The views of a scene show one set of named points, each view turned or mirrored, and shifted as a whole, with a little noise and some points left out.
In the rows, 128 means zero.

Scene 1
View 1
Q503: [ 79 140 121 129 153 132 156 166  98 140 128 127 156 129 162 113 117 185
 130 136 136 151 157 171 135 134  99 172]
Q226: [ 78 149 124 129 152 145 138 166 111 148 119 130 156 147 169 109 105 171
 116 141 124 163 156 158 126 147  77 172]
Q871: [ 82 188 128 119 142 130 133 166 117 149 127 122 131 119 170 118 121 124
  93 145 158 164 168 158 131 167  68 116]
Q609: [ 62 167 142 124 129 127 144 179  96 144 128 137 168 135 152 118 122 149
 120 140 153 153 164 152 116 153  76  95]
Q506: [ 71 176 115 127 138 138 163 165 102 140 129 124 164 141 157 131 139 156
 112 134 122 135 157 150 122 150  95 145]
Q859: [111 191 117 154 126 112 128 139  94 155 151  96 147 133 184 120 213 141
  75 117 153 134 213 153 138 161  83 143]
Q721: [105 166 127 127 157 128 105 152 125 154 127 112 107 117 190  98 116 135
  91 141 162 184 182 173 146 161  57 164]
Q177: [ 65 159 102 102 171 149 172 174 125 136 115 134 115 111 160 123  66 158
 126 155 124 163 123 175 137 144 104 183]
Q926: [ 81 149 122 123 158 138 146 166 109 143 124 128 144 130 169 111 104 172
 121 140 133 161 156 168 136 144  88 173]
Q83: [ 87 165 124 132 138 118 145 157  93 145 140 119 155 122 167 118 156 161
 111 129 153 144 181 164 133 145  91 137]
Q795: [ 85 160 124 124 147 118 146 164 101 144 135 126 136 110 165 116 130 159
 117 138 160 154 169 175 138 143  93 141]
Q622: [ 93 145 119 143 141 114 150 157  83 146 142 117 164 128 166 117 165 186
 119 125 144 139 182 170 139 132 101 164]
Q685: [ 81 182  98 127 132 102 205 158  77 133 156 119 147  87 147 151 189 162
 120 125 160 107 171 179 141 133 144 128]
Q321: [ 79 156 121 134 134 115 166 162  83 139 143 125 164 117 155 126 161 180
 126 126 151 131 174 171 133 134 113 140]
View 2
Q506: [136 168 140 119 147 154 150 144  78 104 125 127 130 127 135 166 183 129
 135 164 130 107  96  92 144  67 121 122]
Q871: [149 181 140 108 151 132 138 110  97 111 134 134 158 168 124 168 149 102
 140 162 105 132 108  88 144 101 141 114]
Q226: [133 182 143 129 143 168 130 135 129 110 135 155 128 129 139 143 188 128
 131 162 130 131 108  78 152  80 116 132]
Q795: [165 175 124 109 150 147 130 146 105 110 125 132 152 129 120 149 162 109
 126 149 125 139  83  88 133  97 123 128]
Q609: [141 180 164  94 140 140 143 132  85 132 124 115 144 153 132 158 188 102
 135 153 124 139 103 117 123  87 126 120]
Q926: [149 179 137 126 147 166 127 142 123 107 131 152 134 121 131 138 182 127
 132 154 130 136 101  71 150  86 113 135]
Q685: [195 147  97 101 157 133 158 186  28  90 109  97 150  97  99 167 159 126
 126 147 137 104  52  94 124  81 120 123]
Q622: [150 164 109 113 143 175 135 172 111  98 121 130 138 107 127 156 177 119
 108 159 145 116  59 106 129  89 127 127]
Q503: [154 175 132 122 145 168 130 158 117 106 125 145 135 108 129 138 189 126
 126 150 139 132  88  78 143  82 111 135]
Q83: [151 169 120 106 145 155 139 151 100 106 123 127 142 131 125 165 164 109
 122 160 128 120  74 107 130  95 133 119]
View 3
Q226: [124 122 118 126 135 145 138 171 142 107  75 128 124 145 133  92 157 159
 173 175  98 130 113 136  82  73 128 159]
Q83: [130 104 116 129 138 146 134 161 147 104  75 128 140 146 113 154 147 151
 163 140 108 115 123 136 100 103 118 131]
Q926: [127 126 113 128 140 139 138 170 151 109  80 131 128 149 132  96 157 160
 167 170  95 133 115 134  83  73 126 153]
Q503: [136 132 113 138 130 144 143 168 144 112  87 131 134 149 120 105 165 161
 157 144 110 138 126 127  85  70 126 148]
Q795: [136 118 108 124 145 132 132 168 161 104  87 129 140 151 111 139 142 161
 152 142  99 131 114 139  92  92 119 128]
Q506: [120 117 126 129 147 146 133 149 148 103  75 129 114 137 132 133 155 155
 177 141 110  95 140 130  77  71 133 146]
Q871: [116 103 112 109 163 123 116 163 173  93  80 126 124 143 129 148 117 162
 168 171  79 106  97 147  90 101 125 131]
Q321: [141 118 112 145 137 148 142 151 150 109  82 130 149 146 111 156 167 156
 161 115 119 118 145 128  96  89 122 127]
Q177: [129 153 114 122 149 114 125 172 173 105 106 138  99 147 122  73 138 179
 141 145  94 142 104 134  58  30 135 150]
Q609: [132 124 107 134 171 131 128 146 176 107  73 128 148 153 149 145 150 158
 190 164  78 106 137 135  87 106 135 139]
Q685: [144 119 117 140 148 136 130 139 161 101  98 134 135 140  89 195 152 160
 141  58 134  98 153 122  90  79 124 102]
Q721: [113  91 110  99 134 130 124 193 150  92  81 122 129 146 106 118 115 159
 147 190  83 137  64 153 105 105 107 138]
Q622: [137 107 117 141 120 160 147 162 130 109  78 129 148 143 104 141 170 149
 160 129 124 128 133 126 104  94 113 138]
Q859: [108  57 128 113 123 162 130 164 123  88  58 118 136 129  94 196 134 137
 164 137 126  84 110 140 119 125 103 122]
View 4
Q609: [ 94 158 109 148  89 135 120 160 154 105 132 164  95 149 123 115 135 137
  88 141 183 136 152 100 146 152 118  83]
Q622: [118 166 123 148 144 121  76 115 177 107 156 139 110 140  98 143 145 156
 112 139 133 113 153  92 160 165 129  82]
Q83: [110 153 123 154 127 130  92 130 169 118 143 135 112 139 110 127 136 143
  93 142 157 120 155  95 147 166 132  81]
Q321: [117 166 126 123 122 126  84 119 166 112 148 140 107 150 109 131 141 150
 102 136 139 123 156  88 172 162 130  78]
Q177: [124 157 129 151 118 114 139 185 183 106 156 155  84 155 118 119 115 155
  41 187 111  97 166  77 183 186 120 155]
Q503: [116 171 119 154 135 118 107 147 180  97 156 156  88 145 107 138 136 159
  89 161 125 108 157  83 168 172 121 111]
Q226: [107 160 112 181 126 122 116 167 180  88 154 168  95 134  97 129 127 158
  81 158 132 110 152  89 148 168 113 118]
Q795: [113 158 127 152 130 128 108 141 172 125 140 133  97 147 123 130 133 140
  83 159 156 114 163  96 155 174 134 101]
Q685: [134 154 146  76 112 126  68  99 158 139 148 109 132 166 118 118 135 139
  84 133 139 125 164  81 195 168 139  70]
Q926: [114 160 117 170 131 119 115 162 181 102 153 154  92 144 104 134 130 154
  78 166 129 104 157  88 158 173 121 123]
Q721: [105 137 129 218 153 131 122 159 187 134 138 123 103 125 113 132 123 132
  69 175 166 100 164 112 116 184 138 115]
Q859: [113 127 139 174 144 136  59 103 173 138 140 112 162 118  83 122 131 136
  98 121 169 115 155 108 118 164 140  52]
View 5
Q622: [139 140 134 114 147 137 139 144 152 126 169 117 100 123 139 137 137  99
 152 156 132 102 105 138  93 169 143 106]
Q685: [ 95 169 173 123 162 160 142 112 191 136 145 129 123 102 162 148 176  89
 121 142 136 128 110 143  87 149 144 141]
Q226: [161 128 134 126 130 111 125 146 121 125 186 130 131 176 109 112 144 112
 135 156 144 102  91 113  91 165 151  84]
Q177: [142 157 147 134 155  91 119 116 125 135 196 159 166 203 112  84 170 116
 118 132 139  99  74 104  85 134 136 111]
Q859: [133 137 125  88 136 200 141 162 155 136 137  94 119  94 114 132 120 103
 130 169 131 142 132 148  87 167 186  99]
Q83: [142 142 141 123 141 141 126 148 150 130 156 113 125 131 133 135 149 109
 141 159 136 120 115 132  89 159 165  98]
Q871: [153 145 143 132 139 141 103 154 136 139 149 113 170 160 106 115 166 122
 120 154 142 140 124 119  81 143 192  86]
Q506: [134 128 162 130 122 137 140 133 146 125 167 130 133 156 119 132 159 100
 116 159 152 124  98 116  91 165 152  96]
Q721: [171 154 104 104 160 135 101 171 114 147 167 112 160 159  94  86 131 133
 138 151 123 122 119 130  86 140 188  87]
Q321: [135 144 146 124 145 136 133 138 159 127 160 119 112 124 142 143 154 103
 145 154 136 110 107 135  93 164 150 105]
Q926: [154 142 134 126 145 110 124 140 127 128 186 136 136 174 119 109 149 116
 136 149 136  99  91 120  90 157 145  96]
Q795: [147 154 139 128 156 123 118 146 144 135 162 121 141 144 132 122 159 116
 140 148 132 115 113 131  88 146 164 102]
Q503: [147 144 137 128 145 108 129 134 137 127 183 134 121 161 131 121 151 107
 141 147 136  91  90 124  93 159 136 100]
Q609: [161 125 161 159 126 116 107 151 148 126 149 111 146 156 132 151 184 118
 131 162 151 129 122 118  91 161 175  77]
View 6
Q177: [103 133 154  87  47 123 129 133 134 171 155 157  90 121 125 193  95 155
 104  83 145 112 179 121 112 122  78 112]
Q721: [ 84  97 160 129  77 102 174 150 156  99 138 192  81 180 142 176  96 152
 119 109 127 145 147 157  95 143  65 133]
Q609: [128  92 136 106 115 137 145 136 154 108 188 183 137 167 122 158 103 141
  99  87  80 144 189 114 115 124  83 128]
Q226: [103 109 157  95  73 113 156 134 141 109 160 179  98 136 128 163 112 113
  91  93 125 138 188 123 109 120  85 116]
Q859: [114  95 174 151 138 138 173 134 188  59 101 215 144 169 132 114 107 126
 100  98 123 145 133 125  83 148 103 128]
Q321: [141  89 162 105 112 146 138 123 157 125 141 169 146 137 112 123 115 116
  89  84 113 131 154 119 112 148 107 115]
Q506: [119 122 155 107 105 143 143 130 156 110 149 185 135 133 122 149 107 126
  89  81 122 127 186  97 104 114  98 115]
Q871: [104 108 145 127 107 132 154 147 166 108 160 196 115 179 132 174  88 168
 114  93 103 138 169 124  99 130  75 132]
Q503: [120  98 163  92  75 123 144 126 142 133 150 166 110 127 121 151 114 111
  92  90 127 129 171 130 115 136  92 110]
Q622: [129  84 170 106 102 129 151 126 154 108 132 174 134 134 119 120 118  96
  88  91 122 136 151 132 108 150 105 115]
Q926: [109 105 160  97  70 117 151 136 140 128 153 169 100 133 126 164 106 120
  96  92 129 131 174 131 111 130  82 115]
Q685: [159 100 168 119 132 177 117 118 178 150 114 164 176 137 107 112 101 147
  98  76 122 113 129 108 105 162 120 116]

Which points are out of place in each view (at most two, in the order of its rows)? Write none if all are in place.
view 1 | none
view 2 | none
view 3 | Q926
view 4 | none
view 5 | Q321
view 6 | none
